Each row is a point on a landscape with many valleys, with its height.
A ball rolls from a point to whichever of its 2 nearest points has the largest drop for the distance, and stops where none of them is lower. Distance is the straight distance between rows; heights are no part of it.
sek: [196 128 183 128 155 104 158 144  96 102 134  64 111 117 124 162 133 149
 142  97 134 167]  height 2.71
mopig: [124 102 104 130 169 135 105  60  90 144 177 141 124 115  69 196 132 110
 174 129 175 165]  height 5.15
sudi: [156 138 167 127 125 159 157 183  93 140 121  54 180 124 121 147 125 127
 133  81  97 158]  height 1.40
kubif: [149 166 169 136 106 136 141 159 143 145 131 131 113 142 149 148 128 141
 132  84  89 137]  height 1.74
ses: [105 132 146 125 125  93 148 123 120 110 150 161 108 130 143 169 140 157
 125  70 108 134]  height 4.11
Zede: [164 118 171 132 151 148 137 142  97 127 169  79 180 112  95 171 124 131
 144 154 142 118]  height 5.68
Topav: [190 121 176 118 118 202 126 160  99 138 105  80 201 114 117 126 124 133
 137 143 112 135]  height 2.22
gem: [203 147 167 121 122 135  94 120 122 105 145  88 132 123 112 146 122 111
 152 186 157 156]  height 5.91
dedip: [115 148 151 102 133  85 120 131 107 107 117 140 127 124 159 149 144 132
 143 164 122 136]  height 3.55
Gedal: [141 130 136 114 133  87 140  92 103 114 171 177 111 111 126 170 158 157
 143 114 128 137]  height 4.38
zafo: [132  89 119 140 137 113 137  61 109 146 160 158 102 114  69 173 181 116
 179 119 156 176]  height 4.86
mufi: [146 144 133 115 148 119  68 101  79 109 172 168  75 121 137 160 177 178
 173 168 170 125]  height 7.36
neb: [ 56 141  94 107 103 117 163 120 141 154 117 128 205 120 100 135 110 122
  93  79 117 133]  height 2.53
Dovo: [136 135 122 108 157 136 129 143 109 106  63  65 154 106 177  64 153  75
 147 186 116 133]  height 4.26
falon: [136 149 107 141 128 113 126 155 112 105 132 134 104 134 186  89 134 103
 134 185 107  77]  height 3.81
fitu: [166 169 120 117 153 124  46  97  72  95 153 124  81 128 129 158 120 152
 168 182 189 139]  height 7.46
fasi: [110 122  94 118 111 166 156 133 126 153 118 153 198 109 129  99 107 126
 128 142 104  77]  height 3.33
Befev: [126 146 132 126  85 125 104 155 169 104  87 127  92 150 166  84 107  93
 122 146 106 140]  height 2.59
Mada: [178 156 139  85 134 131 134 126 106 123 116 129 170 102 147 127 125 115
 131 178 126 133]  height 3.79
besan: [123 154  98 146 118 105 117 136 133  89 146 182  81 155 196 103 134 125
 117 150 114  83]  height 3.95
bom: [ 85 177 101 156 183 119 118 147 157 104 102 111  68 123 192  71 119 102
 109 130 149  77]  height 4.96
leruk: [ 86 185 100 103  99 133 143 145 150 144  98 122 206 115 122 110  89 143
  88  88 124 115]  height 1.86
Nima: [102 127 134 104 158 104 127 137  98 125  64 111 161 122 156 106 119 130
 116 179 112 105]  height 4.33
Rinod: [134 176 124 100  80 144 143 152 143 125  68 111 190 116 145  82 102 124
 104 122 109 130]  height 1.19
doz: [163 102 137  96  97 116 114 130 142 102 103  83 145 122 134  81 140  80
 151 204 124 157]  height 6.32
vad: [183 162 159 121 147 173 105 119 117 106 157  68 177 120 100 172 106 114
 144 167 176 139]  height 5.81
tesor: [135 113 141 144 127  93 143 114 119 127 127 156 120 149 133 123  98 170
  83 122 100  85]  height 2.36
peto: [186 127 108 111 125 122  97 129 118  95 128  74 120 114 148  77 150  70
 168 225 150 145]  height 6.43
femo: [ 82 105 127 107 167  95 137 117 105 146 104 122 175 118 127 135 145 135
 134 193 125 106]  height 4.59
bekit: [ 97 164  88 132 144 109 139 148 137  97  96 118 114 113 181  64 101  98
 101 136 132  78]  height 4.79
Ludib: [113 118 121 152 157 145 192 150 135 189 148 113 115 134 115 160 144 146
 146  57  90 128]  height 1.99
ruret: [187 122 188 108 109 103 136 128 124  95 117  71 143 118 115 140 136 122
 134 130 126 186]  height 3.03
nom: [ 44 118  86 137 175  96 103 114 162 130 103 171  76 144 149 117 117 148
  95 129 153 103]  height 6.22
zot: [168 126 169 139 160  92 187 136 123 115 159  95 107 121 131 162 153 177
 136  98 119 126]  height 2.32
Tov: [119  99 113 147 128 165 190 147 113 187 141  99 175 125  87 134 119 134
 131  59  89 116]  height 1.60
gok: [ 98 106  77 137 135 162 115 132 167 171 124 161 137 113  80  88  70 142
  57  95 164  97]  height 3.45
Vadi: [205 146 165 111 137 188 154 158 110 132 123  38 195 106 108 140 136 130
 134 103 122 167]  height 1.85
zosu: [152 147 125  99 168  99  82 124  77  96 106  95  95 112 167 117 156  99
 172 204 157 162]  height 3.92
biver: [121 174 141 132 113 132  96 173 190 119 125 118 103 128 123 120  83 154
  45  76 169 145]  height 4.88
dunab: [144 129 139 106 159 106 103 137  95 117  75  90 122 124 168  96 142 105
 150 206 125 139]  height 4.08
sus: [183 125 134  96 167 152 141  95  86 135 129 123 198 101 105 141 113 143
 112 164 139 118]  height 4.01
nerut: [192 130 177 111  94 126 108 125 163 124 128 113 108 133 127 123 149 109
 170 171 121 175]  height 6.03
melol: [175 113 139 135 177 111 176 101 110 136 188 112 120 106  96 175 145 160
 149 107 140 133]  height 1.87
Bulin: [ 93  95  72 160  87 132 151 105 156 150 134 175 126 142  93 106 107  86
 109 115 120 101]  height 4.71
lepe: [148 150 159 141  85 158 139 181 120 143  96  77 166 136 123 109  96 138
 111  68  86 136]  height 2.02
Tuz: [ 80 162 136 113 128  95 130 137 157 126 103 158 121 133 155 138 121 146
 118 127 124 117]  height 3.84
vib: [126  68 127 167 141 136 162 116 112 167 180 124 117 134  73 175 159 100
 167 105 119 146]  height 5.14
febor: [ 79 125 119 138 159 118 109 122 184 147 114 162  97 141 114 127  90 167
  65 107 158 107]  height 5.92
ligu: [ 78 158  71 119 137 146 134 154 137 133 100 141 147 111 151  81  75 108
  93 115 133  86]  height 4.54
giv: [116  96 104 202  76 139 169  99 187 148 133 154 104 154  68 112 125  96
  97  83 130 129]  height 5.11
mogel: [103 120 105 148 114 161 151 132 153 175 118 150 162 124  95 100  77 150
  88  89 119  81]  height 2.55
Pide: [ 76 135 136 149 118 120 109 134 145 108 145 175  86 162 152 159 122 162
 100  58 123 119]  height 3.71
posa: [ 78 107  71 152  74 163 159 108 158 171  91 141 187 118  63  90 111  94
 109  93 127 138]  height 3.89
Sitib: [103  72 120 161 121 114 151  99 125 164 150 155 121 144  85 150 142 109
 136 118 106 129]  height 4.80
Nurek: [128 106 103 116 134  89 117  56  90 115 180 183 102 105  96 167 179 145
 162 129 162 149]  height 4.60
lef: [175 101 146  78  89 132 115 110 170 124 112  86 155 120 113 104 141  88
 156 161 115 192]  height 6.18
kez: [113 141 144 109 129  95  78 149  99  82 123 129  87 125 176 136 167 113
 174 184 136 150]  height 3.76
Fevi: [ 99  87 120 139 124 116  97  82  95 119 173 202  75 148 131 151 212 176
 158 124 139 120]  height 7.09
fede: [124 158 163 112  98 122  95 137 132  82 128 177  80 144 184 142 182 146
 162 123 126 138]  height 7.37
bibi: [119 163 135 121 105 128  75 161 202 117  79 116  83 142 138  88  89 132
  70 106 155 164]  height 4.51
nibo: [165 115 150 113  80 113  91 124 166 104 120 137  71 149 158 106 161 103
 166 156 107 174]  height 6.16
bito: [140 153 155 126 142 140 172 149 129 170 145 113 145 120 131 167 139 148
 145  84  92 133]  height 1.16
zope: [111 132 140 112 128 112  87 109  96  92 150 193  77 141 171 144 203 174
 161 138 140 116]  height 7.23
difil: [100 103  85 155 111 117 136 103 135 133 151 194 101 155 127 133 110 119
 100 101 108 102]  height 4.41
puf: [ 65  88 120 167 118 102 122  88 150 123 157 186  82 169 121 150 183 165
 135 117 131 120]  height 6.89
mivat: [149 121 122 124 125 166 167 116 129 189 161 155 168 113 108 150 128 118
 149 123  96 107]  height 4.18
Ditu: [125 133 138 138 103 137 144 147 133 133 107 137 153 130 124 102  73 156
  83 106 111  80]  height 1.79
fogim: [178 141 146 103 132 125  47 109  75  84 129 124  75 127 133 145 126 116
 171 158 167 182]  height 7.54
dupu: [ 88 182 132 112 118 119 107 162 174 129  74 128 122 129 153 106  88 131
  92 119 137 131]  height 4.17
lal: [116 118 115 128 129 128 129 143 146 109  63  54 120 117 171  34 137  59
 155 164 111 132]  height 4.44
Kap: [140 116 118 129  96 100 100 136 159  93 115 109  68 145 173  67 164  78
 166 186 112 145]  height 6.30
pape: [152 118 157 131 114 130 149 151  89 128 130 118 168 125 126 136 100 135
 109 118  96 104]  height 1.14
saf: [100 153 133 150 140 137 130 154 185 154 140 121 114 137 106 138  87 177
  64  62 150 113]  height 5.40
gumi: [184 137 174 142 129 134 109 140 104 116 183 121 111 132 128 168 138 135
 154 160 133 121]  height 6.02
Nev: [135 148 182  99 121  93 133 132 117 112 102 105 145 121 140 159 135 144
 129 123 113 167]  height 3.30
Pefem: [ 74  98  97 142  93 139 182 116 138 158 122 108 197 124  66 133 130 101
 117  72 113 151]  height 3.20
ruti: [ 92 134  49 127 156 154 125 144 156 145 117 155 123  95 124  61  71 120
  67 118 173  75]  height 4.14
dad: [ 99 147 142 135 114 120  84 158 144 101  90 147  67 167 181 118 118 127
 118 129 119 127]  height 2.90
lus: [140  94 148 131 143 160 171 153  79 149 147  89 194 115 102 150 121 138
 120  92 104 121]  height 0.63
Mos: [112  85 109 135 115 166 163 110 128 186 120 152 189 120  86 117 123 119
 137 133  99 105]  height 3.78
rizel: [114 110  85 146 127 116 119 100 116 119 158 212  79 160 164 131 148 142
 122 127 107  92]  height 4.16
doda: [ 45  99  63 155 161 123  93 102 182 132 123 185  64 151 122 116 131 119
  92 117 184 130]  height 6.45
fakil: [115 138 100 121 133 140 150 147 114 132 121 140 163 113 157  92 122 105
 139 178 109  66]  height 3.63
sozu: [154 136 124 110 145 136 137 112 110 152 158 159 146 114 130 153 131 124
 144 168 114 110]  height 4.00
rozis: [167 129 152 120  53 150 135 150 152 125  78  82 178 130 119  79 107 120
 119 101  93 157]  height 1.75
rine: [152  82 126 117 173 141 151  71  97 155 142 107 198 108  66 155 134 143
 121 157 145 127]  height 4.24
rizan: [ 75 148 129 144 127 132  75 163 159  95 123 161  75 168 168 141  96 139
  86  99 152 120]  height 3.27
fab: [156  88 113 140 178 119 210 146 102 140 181  86 118 114 101 163 143 141
 150  84 129 134]  height 2.39
Posi: [157 161 153 134  69 143 110 150 173 122 104 139  85 153 160 112 121 120
 124  89  88 162]  height 2.23
mun: [ 46  91  93 171 128 116  97  94 174 108 149 189  71 178 128 133 148 154
 101 107 165 120]  height 6.68
Reti: [147  72 136 153 155 155 157 121  94 161 190  95 159 120  69 172 131 117
 152 133 137 117]  height 5.46
Sif: [141 135 140 120 183 132  93  95  81 121 174 118 119 121  96 202 117 145
 168 125 179 145]  height 5.38

Call two points neighbours if one is among the 2 nearest of the other. Go from one point of each pair to the other, from neighbour to neighbour, staying as low as possible. Name the highest point that can't be avoided.
fasi and sudi: Bulin
sudi and Rinod: lepe
bito and Ditu: Ludib
fasi and Mada: mivat

Write out the way that a ball takes from each point below.
Fevi: puf > mun > doda > nom > febor > saf > biver > bibi > dupu > Tuz > dedip > Nev > ruret > sek > zot > melol
lal: Dovo > dunab > zosu > kez > dedip > Nev > ruret > sek > zot > melol
mopig: zafo > Nurek > Gedal > ses > Pide > rizan > dad > Befev > Posi > kubif > bito
Nima: dunab > zosu > kez > dedip > Nev > ruret > sek > zot > melol
